Each row is a point on a landscape with many valleys, with its height.
A ball rolls from a point to the lowest of its 2 nearest points, and stops where none of them is lower. Distance is the straight distance between rows; heights are no part of it.
<606>: 92  85  104  87  84  85  116  72  99  104  90  79  120  134  81  87  125  90  84  101  117  97  70  97  123  104  122  111  111  84  96  85  117  119  115  100  130  104  80  97  114  86  92  90  111  93  100  h=364
<143>: 115  80  96  89  102  108  134  129  82  94  85  88  78  105  136  105  112  99  123  93  92  98  114  97  91  100  113  119  95  93  86  90  120  78  110  72  95  79  116  120  118  99  128  87  87  90  124  h=296
<558>: 128  79  106  86  83  78  116  88  60  66  99  72  78  123  103  99  130  103  114  86  125  76  101  97  106  72  125  105  79  93  84  69  138  97  130  94  104  99  103  102  113  102  111  75  107  84  102  h=421
<944>: 87  81  101  70  68  123  104  103  122  107  87  87  144  125  112  101  113  74  95  106  110  101  80  103  118  99  126  96  127  76  114  101  101  88  70  100  110  92  92  128  121  73  73  102  148  107  105  h=101
<851>: 107  97  88  85  111  93  111  97  87  88  112  125  92  112  107  122  119  109  156  104  91  89  98  130  76  73  83  133  165  90  91  97  106  81  69  93  91  101  67  102  103  111  71  97  113  96  85  h=282
<1233>: 112  96  101  117  92  93  69  69  112  82  109  99  117  95  62  86  91  99  85  115  107  94  94  100  102  91  95  80  120  115  131  87  67  102  81  137  77  148  81  101  93  96  84  108  142  119  85  h=340
<1282>: 52  89  106  79  113  97  110  126  117  118  78  111  123  101  130  80  93  109  128  118  69  80  88  121  79  113  106  126  151  104  78  115  83  76  92  76  102  97  94  93  131  111  118  97  102  80  101  h=455
<578>: 81  93  123  92  97  100  102  132  122  120  80  90  101  94  101  80  74  86  77  103  83  107  95  92  116  127  106  99  36  107  122  114  94  92  100  89  105  84  121  103  94  94  99  107  95  95  113  h=523
<1209>: 82  85  110  81  88  109  123  148  114  111  78  84  88  106  130  102  91  81  102  93  90  108  105  93  108  108  121  101  56  97  103  96  108  84  105  77  91  67  118  120  113  91  116  97  92  99  109  h=551
<265>: 117  143  82  126  82  102  102  79  94  70  112  100  79  96  100  129  126  100  93  93  144  117  113  82  95  73  96  104  104  100  95  105  130  129  127  106  123  89  125  67  82  104  124  84  45  103  104  h=391
<978>: 140  85  106  91  100  83  117  93  69  71  96  69  67  104  108  93  114  118  104  89  109  76  122  88  96  79  119  94  51  116  92  70  130  103  140  97  98  106  118  99  106  112  132  79  97  99  106  h=442
<390>: 78  123  98  86  134  91  99  96  91  115  119  142  104  100  110  126  107  112  134  86  75  114  93  114  79  99  84  124  155  87  72  101  93  107  84  98  102  99  75  92  102  106  70  106  80  104  81  h=640
<1002>: 91  121  98  106  92  76  105  47  93  101  107  91  122  99  71  101  93  100  64  108  104  95  88  86  114  80  93  101  106  106  78  90  112  136  137  127  141  115  100  57  84  100  108  104  73  102  83  h=176
<1221>: 101  108  77  102  70  108  103  94  107  95  100  109  99  129  97  113  139  74  110  88  146  118  80  97  101  88  105  87  113  60  89  92  112  113  79  90  106  98  75  101  94  87  73  96  114  111  108  h=359
<109>: 100  93  92  98  69  96  104  109  82  87  100  88  89  127  97  109  126  68  111  74  137  101  85  94  122  82  117  77  79  78  88  68  124  111  112  92  86  89  90  121  109  92  84  85  116  99  104  h=386
<1035>: 97  117  95  105  101  102  113  76  94  101  103  121  96  107  106  110  140  113  103  101  128  125  98  97  83  102  92  111  130  72  92  110  110  117  104  89  125  95  97  79  88  95  89  106  73  105  100  h=603
<667>: 81  111  95  108  118  113  82  153  105  120  111  122  96  92  104  111  68  89  122  80  73  94  106  108  98  107  91  85  103  99  87  100  91  80  82  86  64  78  93  126  104  108  96  103  111  104  96  h=425
<75>: 105  100  89  110  55  100  91  90  117  103  97  94  102  128  65  99  113  75  67  89  137  93  80  77  124  76  95  68  82  86  94  81  108  134  108  119  105  116  96  98  94  96  99  88  104  110  112  h=410
<1063>: 83  133  83  103  106  81  107  65  92  98  117  127  102  107  93  136  134  113  118  89  126  121  86  109  83  90  86  121  137  78  75  107  105  116  93  99  127  97  77  67  80  101  73  104  79  105  77  h=620
<1337>: 74  84  101  80  87  115  103  93  119  107  90  101  135  122  104  107  110  77  108  103  101  106  73  110  113  101  121  108  146  81  115  94  94  88  71  103  110  92  79  117  120  81  65  103  137  110  95  h=162
<336>: 119  78  106  93  92  136  98  123  125  112  71  107  119  59  113  107  90  105  81  112  76  110  110  114  110  113  96  90  95  96  117  156  81  77  73  101  104  88  111  109  101  86  83  116  139  93  109  h=392
<1160>: 78  110  93  109  107  120  80  127  103  113  121  124  103  101  88  111  86  72  122  79  107  103  95  107  110  106  91  74  104  88  93  86  101  94  83  95  70  92  82  129  104  88  72  107  124  118  96  h=396
<873>: 138  63  98  91  94  105  129  128  83  82  86  70  68  105  133  106  110  102  115  99  98  85  125  91  95  90  117  100  70  97  101  78  122  75  109  84  87  85  113  127  117  98  126  85  105  98  125  h=334
<215>: 124  93  107  113  98  94  109  84  107  114  93  74  88  102  91  86  96  107  59  110  101  101  112  81  118  99  96  92  31  142  122  92  119  126  133  95  122  112  134  90  84  114  122  106  64  96  115  h=596
<1020>: 72  116  102  86  140  85  82  93  94  110  120  131  111  96  102  115  80  109  130  97  56  97  92  119  91  100  89  117  164  111  91  92  77  98  81  120  87  110  72  100  117  112  77  103  97  99  71  h=650
<926>: 39  94  115  70  114  89  109  122  118  115  89  96  117  115  97  58  70  97  103  120  74  77  65  117  105  114  111  120  123  111  94  97  86  78  98  102  100  86  99  94  125  108  108  91  99  88  86  h=414
<956>: 152  83  102  100  99  89  118  82  92  76  93  63  62  100  110  94  117  122  89  103  112  81  129  85  98  85  110  89  41  131  108  78  131  110  144  100  106  112  126  90  95  112  141  84  81  98  114  h=432
<603>: 107  78  99  89  108  89  115  147  109  101  76  83  73  92  131  89  87  98  113  112  62  88  119  104  91  119  111  121  67  129  85  94  100  71  113  77  87  81  122  103  113  117  142  94  73  81  116  h=221
<701>: 73  115  94  113  113  101  81  164  116  117  106  114  86  88  109  104  62  83  115  77  67  98  105  106  102  117  95  83  70  114  88  100  81  83  89  87  60  64  104  126  98  112  100  98  91  106  100  h=445
<471>: 94  98  115  99  101  79  115  108  112  114  85  82  83  112  92  88  95  95  72  98  97  99  102  79  121  100  115  90  13  139  120  81  116  128  140  91  122  103  133  99  91  115  112  95  74  103  113  h=585
<688>: 107  84  100  98  106  119  115  129  97  112  90  102  92  91  129  104  97  103  116  99  77  108  117  103  85  108  105  114  109  92  91  113  103  74  94  75  93  78  111  115  109  104  123  103  90  90  121  h=239
<1258>: 68  97  121  73  108  75  124  127  92  108  86  91  80  124  103  79  91  95  97  95  93  86  82  92  121  105  128  109  44  112  86  76  116  105  135  89  106  89  122  99  119  103  115  84  87  90  90  h=569
<131>: 127  89  93  109  84  146  79  129  125  112  83  112  107  55  111  117  96  91  82  100  93  129  112  106  112  115  92  76  74  93  116  147  90  85  74  96  93  77  103  119  95  84  76  118  128  100  108  h=354
<1255>: 115  81  103  103  82  123  100  119  120  118  81  81  99  92  106  97  98  92  74  100  106  133  104  84  118  121  107  94  38  108  126  120  105  101  105  82  109  85  118  112  97  91  104  110  87  96  112  h=502
<1256>: 100  121  96  106  111  79  105  44  78  82  110  103  106  97  95  112  114  123  101  114  112  98  107  111  85  85  89  116  137  96  86  103  90  118  108  121  129  128  78  61  88  102  101  101  89  102  83  h=347
<1274>: 125  85  111  103  102  104  120  62  109  89  101  116  93  106  131  114  128  127  131  126  124  93  96  113  70  99  77  137  164  84  116  123  84  94  55  103  118  119  90  85  101  87  80  96  108  106  89  h=93
<1353>: 97  87  106  93  118  121  92  119  114  111  93  125  117  81  116  121  82  117  125  104  71  90  111  107  80  98  82  101  144  95  105  123  82  73  63  91  84  106  90  117  112  106  86  106  128  97  104  h=89
<370>: 134  95  95  123  103  114  97  96  90  91  107  91  74  82  107  103  111  119  92  106  108  122  131  97  85  108  91  94  85  98  111  110  110  96  110  94  89  98  109  97  87  104  125  99  79  104  114  h=536
<150>: 116  87  123  109  110  114  88  72  119  99  100  115  117  75  105  111  93  123  101  116  98  103  99  101  81  101  77  99  142  97  120  117  66  87  61  117  93  133  88  104  105  86  68  103  126  112  90  h=507
<981>: 80  114  98  87  110  87  113  117  67  96  108  113  91  109  109  110  104  98  125  72  88  101  89  108  100  97  116  119  111  86  61  83  116  98  115  77  97  75  100  109  111  104  102  84  77  88  94  h=210
<242>: 113  103  124  117  121  112  81  63  120  107  101  122  112  65  107  120  97  130  100  117  100  116  108  92  77  108  62  95  136  98  117  128  65  100  62  123  90  136  95  93  92  90  75  114  105  109  86  h=526
<37>: 92  79  112  67  72  123  113  117  124  112  81  79  140  117  119  90  101  83  87  110  103  94  91  100  115  105  125  97  106  81  109  115  102  84  75  97  115  92  110  123  119  70  90  104  147  99  107  h=161
<55>: 53  102  116  81  120  83  90  122  107  103  100  80  102  119  77  57  56  79  82  101  90  74  65  104  122  116  101  89  53  117  125  84  86  91  99  119  88  92  116  109  108  116  90  99  118  92  99  h=373
<642>: 109  108  89  119  87  89  70  81  107  84  116  91  111  98  48  84  87  84  79  102  116  82  98  98  112  82  86  64  97  117  117  77  80  118  95  140  78  141  90  89  86  106  99  109  135  117  95  h=370
<616>: 130  117  77  115  109  119  105  123  91  76  119  124  63  102  122  125  122  102  149  85  114  115  121  108  64  77  84  102  117  76  89  102  123  77  74  83  72  87  90  109  84  102  88  90  101  113  110  h=398
<52>: 128  99  99  106  114  109  113  91  78  85  111  114  77  93  123  105  124  123  121  112  105  104  124  109  68  97  89  117  129  81  93  113  110  90  93  90  94  100  101  93  92  104  109  99  91  103  114  h=304
<361>: 63  135  89  95  106  70  91  67  67  98  127  116  115  92  88  124  94  113  107  75  95  107  96  101  97  91  106  112  114  96  60  98  111  122  136  96  127  92  81  73  84  105  98  103  60  93  78  h=202
<444>: 59  87  109  90  106  96  98  82  117  107  93  113  128  120  90  107  108  85  107  100  91  109  64  116  115  105  121  121  156  99  123  88  87  86  84  116  104  95  70  113  119  90  66  101  126  103  82  h=217
<1363>: 98  125  86  90  105  78  98  94  54  74  126  111  87  96  109  118  100  110  131  67  93  98  104  108  84  86  114  114  105  95  57  84  120  102  123  87  95  83  92  97  94  112  106  86  71  90  92  h=197
<572>: 132  117  92  127  93  87  97  38  96  65  98  84  107  116  82  107  105  109  73  129  119  74  111  91  97  70  95  108  138  107  111  99  74  128  96  150  131  151  91  62  83  103  120  91  112  101  80  h=415
<223>: 67  112  91  92  111  91  86  92  95  97  113  113  105  112  71  112  110  77  121  80  100  102  78  120  121  100  107  100  135  90  97  76  105  96  99  111  88  91  69  113  104  96  67  100  118  100  83  h=279
<91>: 109  93  106  101  129  107  98  105  94  122  103  113  96  76  118  95  90  114  105  116  55  105  121  107  78  125  93  130  118  110  87  128  84  90  105  89  94  101  111  92  103  116  127  112  77  90  105  h=277
<1180>: 133  133  77  133  92  119  99  99  99  71  110  98  74  98  108  128  140  103  100  105  152  130  129  87  92  88  93  103  110  99  118  116  122  122  102  92  103  95  121  74  81  107  124  80  55  107  114  h=419
<1026>: 108  96  96  115  108  107  88  129  102  114  102  96  84  70  99  97  80  103  94  95  66  126  123  99  99  126  95  107  55  119  111  116  89  96  103  89  87  81  111  109  91  113  114  103  67  97  105  h=494
<593>: 53  101  114  78  118  95  114  127  106  123  91  108  112  106  106  78  83  97  107  106  71  91  83  111  98  115  109  119  124  94  77  103  88  87  100  90  102  85  102  93  120  103  112  98  88  92  93  h=433
<955>: 94  95  121  101  121  118  97  61  119  122  99  127  115  80  116  118  110  125  99  114  103  128  101  89  82  122  71  111  145  87  117  131  74  105  74  103  113  116  100  88  103  91  75  118  85  104  92  h=555
<574>: 96  101  91  112  94  122  71  122  113  104  121  125  109  99  75  108  89  62  117  85  126  106  97  107  110  103  86  57  97  92  100  87  97  96  79  104  64  106  76  129  99  85  71  106  140  120  102  h=375
<299>: 120  81  110  96  116  90  109  112  99  107  86  83  78  93  114  71  83  110  92  119  60  86  118  102  102  127  106  131  49  133  103  104  96  86  114  88  100  103  129  93  100  110  142  106  77  81  119  h=117
<1043>: 86  108  86  100  80  93  94  108  79  80  116  109  88  121  88  118  123  60  131  62  134  99  84  111  125  83  110  83  90  83  82  64  127  101  110  91  76  79  81  123  105  96  75  89  116  93  94  h=366
<947>: 74  89  108  84  83  106  100  154  133  108  75  89  94  87  121  95  79  76  86  103  82  117  105  96  117  118  110  97  20  114  118  113  96  82  97  84  96  60  118  116  102  92  98  100  87  94  109  h=537
<951>: 100  99  92  118  94  111  66  111  118  106  116  115  116  84  58  97  77  76  97  94  122  100  92  99  109  111  85  53  86  107  112  94  81  104  78  115  67  121  87  119  91  91  75  114  140  123  103  h=346
<1232>: 87  114  106  101  116  90  109  58  83  115  104  106  110  92  93  90  104  124  88  110  90  106  101  99  94  111  90  115  122  99  86  104  93  124  127  109  130  118  99  72  93  98  109  113  77  106  89  h=294
<138>: 116  98  95  108  106  109  110  108  90  102  104  89  74  83  110  105  106  109  98  87  96  125  121  94  94  112  100  104  74  106  102  99  113  102  121  85  91  86  111  107  97  108  124  93  64  105  110  h=518
<360>: 100  126  85  122  92  94  74  85  91  86  123  103  97  96  63  103  92  87  97  90  118  95  109  104  102  79  87  69  103  102  95  81  96  116  102  126  85  129  85  87  88  104  97  104  118  118  89  h=343
<488>: 105  71  117  78  78  107  111  98  116  107  86  68  128  124  96  68  94  88  80  113  102  82  79  90  122  109  128  94  96  95  122  104  101  97  91  102  116  113  102  116  117  76  95  95  140  99  103  h=219
<187>: 110  101  111  103  92  91  117  71  96  112  93  84  104  114  86  78  109  113  73  106  112  96  97  88  110  100  101  99  85  103  93  91  121  126  134  101  131  117  112  84  98  95  116  103  82  98  103  h=243
<1170>: 110  87  103  93  112  90  111  71  94  90  111  122  98  104  116  118  116  120  144  113  95  89  93  129  70  81  78  143  173  99  105  102  89  87  61  108  102  116  68  97  104  103  74  93  111  99  81  h=230
<631>: 117  94  99  108  93  131  87  107  117  105  101  112  102  88  109  115  108  93  100  102  116  117  106  92  88  102  92  77  108  70  108  120  97  90  72  91  89  102  92  117  95  83  76  111  129  114  113  h=262
<914>: 78  103  101  98  120  87  91  157  107  111  92  100  99  95  116  86  66  102  120  107  60  79  104  116  82  111  100  93  115  114  79  105  84  70  87  83  68  80  103  109  112  132  122  101  103  79  99  h=495
<178>: 90  112  97  117  118  100  74  141  111  123  110  113  92  66  99  97  65  98  99  89  52  117  119  105  95  128  90  100  71  117  101  122  74  95  88  93  76  79  108  109  85  116  102  110  73  99  101  h=472
<1134>: 120  123  100  117  70  89  104  65  102  80  103  90  90  113  88  117  117  95  69  95  134  96  96  74  108  68  102  97  85  99  76  90  132  135  138  118  135  98  124  71  87  100  123  82  58  98  100  h=345
<624>: 105  88  109  111  104  88  70  71  107  79  114  103  108  93  72  78  90  99  95  112  88  87  94  114  104  91  102  99  141  121  140  79  71  88  88  137  72  128  78  114  101  97  82  106  147  112  77  h=310
<83>: 109  88  100  94  65  94  111  72  113  101  88  75  114  143  76  89  128  93  68  103  131  92  74  83  123  87  110  88  99  84  97  87  116  129  112  110  128  119  85  91  102  89  101  85  105  97  111  h=387
<815>: 84  127  106  104  89  72  106  65  93  115  105  90  116  100  70  95  77  93  61  94  95  92  85  79  123  82  95  95  73  122  82  81  121  147  147  117  141  104  117  65  84  104  107  106  63  104  85  h=104
<106>: 113  88  119  99  121  99  110  81  101  120  87  81  98  96  97  57  86  117  72  126  75  85  111  94  109  126  100  127  55  130  117  116  93  102  115  91  121  122  127  82  92  96  129  118  84  84  117  h=160
<847>: 32  100  118  69  114  88  106  123  117  115  93  89  109  118  88  53  59  85  87  112  81  82  55  111  116  118  104  102  83  112  103  90  88  83  99  108  94  81  108  97  117  110  92  95  98  93  90  h=395
<997>: 100  109  105  100  126  96  105  86  79  119  110  109  96  84  106  88  91  120  96  104  71  108  119  102  84  121  95  117  106  108  89  112  91  112  122  99  104  110  108  83  93  109  125  113  70  98  98  h=301
<1050>: 98  82  107  91  104  100  82  114  111  90  96  77  121  101  70  62  60  83  83  108  91  66  73  103  125  110  105  82  78  120  147  99  77  80  80  124  80  107  112  124  108  100  82  108  159  101  104  h=298
<826>: 118  60  100  82  81  116  119  143  114  101  62  76  93  94  142  97  96  103  103  113  82  94  127  104  104  107  116  110  62  110  105  115  106  57  96  79  99  77  121  121  117  89  134  105  108  75  125  h=402
<744>: 92  101  95  113  95  98  71  112  109  112  109  99  119  91  54  83  68  79  81  92  113  89  82  94  120  118  88  58  67  116  123  89  81  112  91  116  77  114  103  115  90  100  79  114  133  120  106  h=314
<1009>: 64  87  115  69  93  98  136  148  115  108  76  90  84  119  134  93  99  81  103  102  94  100  91  91  113  102  131  107  49  98  90  81  118  87  121  78  99  69  118  112  121  90  118  89  83  95  102  h=559
<408>: 101  108  101  98  89  85  115  73  75  91  101  93  97  111  93  103  125  111  95  85  121  102  94  96  100  91  108  107  95  88  75  87  131  119  134  95  127  97  105  86  97  98  109  91  76  92  102  h=295
<1277>: 102  90  110  100  127  105  95  118  105  119  98  120  110  75  113  104  78  117  111  113  54  87  118  108  76  112  90  113  134  104  93  125  76  82  81  92  88  106  102  106  107  116  111  112  103  93  102  h=205
<234>: 124  94  81  104  103  123  117  133  91  89  102  112  77  97  136  125  114  101  142  86  97  111  122  104  72  84  94  101  116  80  89  97  121  69  78  68  76  70  94  126  95  104  100  93  96  101  125  h=360
<1065>: 130  74  85  97  96  134  116  124  96  92  90  102  88  92  146  120  117  107  127  105  99  112  127  105  76  92  100  108  115  82  103  119  116  64  79  70  90  69  106  122  103  97  113  104  100  92  133  h=311
<666>: 74  126  95  90  125  78  103  62  87  107  121  134  109  99  101  135  116  119  126  89  97  120  88  114  84  97  82  127  149  90  75  103  93  113  90  106  117  104  67  73  92  100  67  105  76  104  71  h=631
<897>: 159  99  102  121  89  93  109  77  94  66  96  64  69  106  101  94  114  116  77  110  124  81  130  83  96  74  100  82  64  119  106  91  125  116  130  116  109  121  129  75  87  107  149  87  87  95  112  h=406
<1268>: 120  94  92  115  82  137  79  122  123  109  97  111  100  72  109  120  98  82  92  91  111  125  111  95  102  108  92  69  77  85  109  126  98  89  77  89  79  83  98  128  91  79  79  115  127  110  115  h=315
<991>: 121  127  69  122  68  113  104  101  113  82  99  119  80  131  104  123  147  88  110  89  161  121  97  85  91  81  97  91  114  65  98  108  114  120  78  93  112  97  99  93  79  94  94  92  97  110  114  h=404
<925>: 109  97  96  110  69  119  85  101  133  120  92  99  116  95  81  96  97  88  63  99  123  115  90  74  112  110  90  66  77  87  115  116  92  119  97  98  98  113  102  111  85  89  91  114  110  115  117  h=452
<315>: 98  87  105  88  96  88  129  75  79  98  94  89  108  125  102  90  133  105  104  101  113  93  81  105  106  104  116  132  115  77  80  93  121  107  119  87  136  97  92  93  114  83  99  92  98  90  105  h=336
<456>: 57  123  90  90  110  85  83  103  80  99  122  107  97  112  72  104  93  79  116  67  98  94  77  116  130  103  109  95  107  96  82  73  107  104  118  107  85  81  88  115  108  105  83  96  103  92  75  h=313
<1285>: 106  108  92  121  68  105  85  92  125  113  104  99  113  107  61  91  94  83  60  100  125  98  86  76  115  88  84  64  84  92  103  91  94  133  100  120  99  125  101  97  83  98  98  102  103  121  111  h=429
<333>: 144  78  88  122  95  140  81  114  103  94  98  95  85  67  112  114  111  114  92  115  109  135  127  95  95  117  94  93  80  97  121  133  104  85  86  86  89  79  102  107  94  94  105  101  86  97  112  h=561
<901>: 94  121  95  120  99  102  87  98  96  111  114  109  100  89  82  104  100  99  92  88  109  114  106  95  94  99  86  78  99  89  93  95  103  116  104  100  90  111  93  102  89  102  90  107  98  120  99  h=303
<130>: 121  82  119  106  113  92  95  64  100  93  101  88  131  83  83  60  78  127  73  132  84  77  99  94  92  107  95  109  113  127  137  102  64  104  93  127  100  145  97  95  91  96  98  109  129  114  84  h=471
<244>: 66  114  100  93  139  96  73  121  109  118  116  123  113  88  92  97  58  106  115  101  55  86  90  111  94  109  91  97  138  118  100  102  67  85  75  117  70  105  90  107  111  118  87  107  111  105  78  h=659
<884>: 62  124  102  96  136  88  78  134  103  124  120  115  106  91  90  83  53  98  105  97  56  90  90  109  96  118  94  93  109  114  91  105  69  94  87  111  74  92  101  98  100  121  96  106  96  104  85  h=666
<640>: 127  62  87  85  79  141  109  139  116  101  67  81  102  80  143  107  106  106  95  113  87  117  128  112  109  110  110  111  69  109  108  134  105  60  85  82  107  66  122  114  118  87  123  105  103  72  119  h=431
<913>: 81  136  89  113  96  87  89  80  82  99  121  112  102  94  83  117  106  101  100  79  111  112  99  101  96  85  91  91  108  89  76  89  112  122  117  103  110  103  85  85  87  103  91  100  81  111  88  h=258
<1189>: 72  113  88  93  89  76  80  89  76  77  121  102  92  118  71  119  114  69  123  58  124  87  84  112  132  88  112  89  94  93  80  66  125  103  128  104  80  77  87  116  99  104  83  95  109  84  82  h=342
<70>: 106  80  111  90  89  99  92  108  107  102  94  72  118  110  76  69  78  86  80  105  101  78  82  93  122  111  111  80  80  104  131  96  92  97  90  110  90  113  106  118  108  92  87  103  147  108  106  h=263
<1300>: 113  83  101  91  77  91  120  104  74  81  95  82  85  127  108  102  127  86  111  86  125  94  93  94  112  81  119  94  85  79  88  74  133  100  114  88  99  92  97  115  112  93  93  83  111  94  108  h=403
<386>: 133  95  103  108  100  104  111  80  91  77  106  104  86  112  112  102  130  115  119  123  128  92  111  107  71  90  91  115  140  72  106  115  96  93  73  99  110  119  90  94  94  94  92  94  116  107  103  h=229
<751>: 78  115  109  93  101  73  107  85  79  113  101  89  109  107  74  81  86  106  83  86  96  94  87  95  118  101  107  98  78  113  90  81  113  129  133  107  120  106  108  83  101  106  106  102  87  98  86  h=181
<1250>: 125  104  99  121  89  89  92  51  106  76  99  82  115  109  73  86  101  110  67  130  113  83  104  91  96  79  92  94  123  109  117  93  74  121  95  142  112  153  89  75  85  101  111  96  120  110  83  h=434
<122>: 124  71  99  87  85  143  104  132  118  110  68  97  114  70  130  105  101  105  82  114  82  117  120  117  114  113  103  104  82  102  113  153  94  67  80  90  112  76  119  106  108  86  104  115  120  78  111  h=422
<1105>: 78  129  95  98  125  79  77  117  75  110  127  104  95  90  82  82  54  99  97  80  69  86  99  105  106  112  91  81  81  121  98  89  81  114  108  113  75  99  98  98  91  119  103  110  100  111  87  h=673
<732>: 144  54  100  90  85  111  123  137  97  87  73  67  83  99  133  99  98  108  105  112  89  77  128  95  100  96  114  97  67  104  113  100  110  61  97  85  91  82  114  131  117  90  129  98  125  84  125  h=368
<768>: 111  94  107  103  107  80  95  55  89  86  107  82  121  98  71  67  90  116  77  121  90  80  99  100  103  93  100  102  117  122  122  85  83  118  110  130  106  139  85  82  96  102  105  102  120  110  82  h=454
<1109>: 101  88  104  94  105  133  92  119  121  108  93  122  119  81  114  125  91  102  113  101  90  104  107  107  91  97  88  87  126  80  107  124  90  74  61  91  87  98  92  120  109  89  71  111  141  106  107  h=186
<845>: 111  127  91  118  103  76  106  31  86  72  101  98  108  107  96  126  113  115  95  123  125  89  103  100  91  76  89  122  147  102  93  110  81  125  102  137  145  133  88  49  80  100  109  98  89  99  78  h=379
<225>: 129  129  71  130  77  117  101  105  108  75  103  109  73  113  109  126  146  95  106  94  160  128  113  82  89  85  96  92  107  81  114  111  118  118  91  88  103  94  113  90  79  99  110  84  77  108  119  h=441
<546>: 71  126  95  94  116  77  106  59  72  110  114  118  115  90  99  109  105  123  99  89  90  110  96  102  95  104  97  124  122  95  65  105  101  125  137  102  134  104  91  67  91  101  108  107  57  95  84  h=247
<1162>: 122  128  84  119  106  106  108  90  81  71  115  111  70  95  117  117  135  120  121  97  131  123  127  103  71  91  96  111  118  88  98  113  119  105  104  92  103  96  108  76  80  106  114  91  65  102  109  h=365
<941>: 80  93  113  105  108  88  79  68  107  98  106  114  115  104  80  95  95  97  100  105  86  100  77  117  109  101  106  110  153  116  131  81  77  88  88  132  86  115  72  114  111  94  71  106  132  110  74  h=271
<94>: 86  107  85  99  91  105  90  90  111  96  108  119  106  120  79  119  126  68  123  88  128  115  79  110  107  93  98  92  129  78  96  84  104  102  78  105  91  105  62  106  99  89  57  100  127  113  95  h=322
<1010>: 70  98  123  82  105  72  114  121  101  111  85  83  87  129  94  74  90  90  84  99  101  82  81  86  127  101  126  92  22  122  109  73  114  116  131  95  114  95  125  101  109  109  103  88  99  96  97  h=575
<434>: 107  82  98  86  107  84  126  151  89  92  76  81  74  105  136  93  94  101  124  106  72  75  115  103  90  104  117  116  83  122  76  80  107  70  118  75  82  83  118  114  125  120  146  84  90  80  113  h=268
<604>: 116  99  104  107  122  102  108  71  82  118  100  94  94  89  104  72  93  126  80  120  79  103  122  98  96  121  91  123  84  122  103  115  97  111  131  100  110  118  117  76  89  106  136  118  70  95  106  h=249
<263>: 72  105  108  102  103  89  79  119  108  112  99  84  115  109  66  74  63  74  73  95  105  81  74  89  126  119  95  68  38  120  131  86  85  115  100  115  91  103  116  113  99  106  82  107  124  107  112  h=348
<659>: 90  106  109  102  124  116  104  68  99  122  105  133  101  91  119  115  127  121  104  112  108  133  106  98  82  120  76  123  142  82  104  126  90  116  94  93  119  105  101  75  99  99  90  120  58  102  94  h=580
<570>: 89  107  98  93  113  105  116  123  81  107  104  118  92  102  120  109  107  99  125  82  84  109  102  106  85  100  106  115  122  81  75  96  110  92  98  75  96  78  99  112  107  104  102  96  82  98  107  h=163
<192>: 82  134  84  97  97  75  95  74  63  77  128  112  98  92  102  128  98  115  120  64  108  107  103  95  83  80  109  112  99  96  58  93  125  116  138  88  117  82  93  82  85  106  108  92  50  92  88  h=145
<937>: 124  86  97  112  77  134  89  104  123  120  86  90  111  87  100  99  105  98  60  109  118  137  102  80  114  122  98  81  66  100  128  138  100  108  99  87  110  93  108  104  89  90  101  115  90  96  111  h=481
<1359>: 60  103  96  88  121  91  95  148  106  110  89  104  112  105  124  84  81  106  136  110  71  78  97  123  78  107  105  99  145  111  73  108  85  71  86  79  75  88  90  110  125  133  114  97  110  73  95  h=477
<1057>: 125  79  126  109  109  105  90  68  111  94  97  102  129  69  94  83  80  128  80  127  85  87  97  97  86  104  89  101  123  117  136  114  57  92  73  124  91  141  95  102  98  90  82  103  137  112  85  h=486
<1286>: 131  113  100  117  71  90  105  80  96  75  99  79  80  114  93  110  118  101  79  90  133  89  108  79  101  63  104  82  71  104  88  80  131  126  136  114  117  109  122  80  90  107  126  81  77  100  104  h=372

Call two points neighbours if one is among the 2 nearest of the other. Go from one point of each pair to the other, from neighbour to neighbour, staying as low as possible. Name the highest point that can't be avoided.
<1134> / <1274>: <1180>
<570> / <223>: <225>
<299> / <192>: <143>
<1353> / <1274>: <616>
<944> / <299>: <642>
<299> / <1353>: <997>
<192> / <570>: <981>

Where does a ball stop that starts at each point below?
<1063>: <192>
<109>: <223>
<642>: <944>
<1209>: <815>
<225>: <223>
<336>: <1353>
<1050>: <944>
<884>: <192>
<572>: <192>
<1026>: <744>
<150>: <192>
<914>: <744>
<1285>: <815>
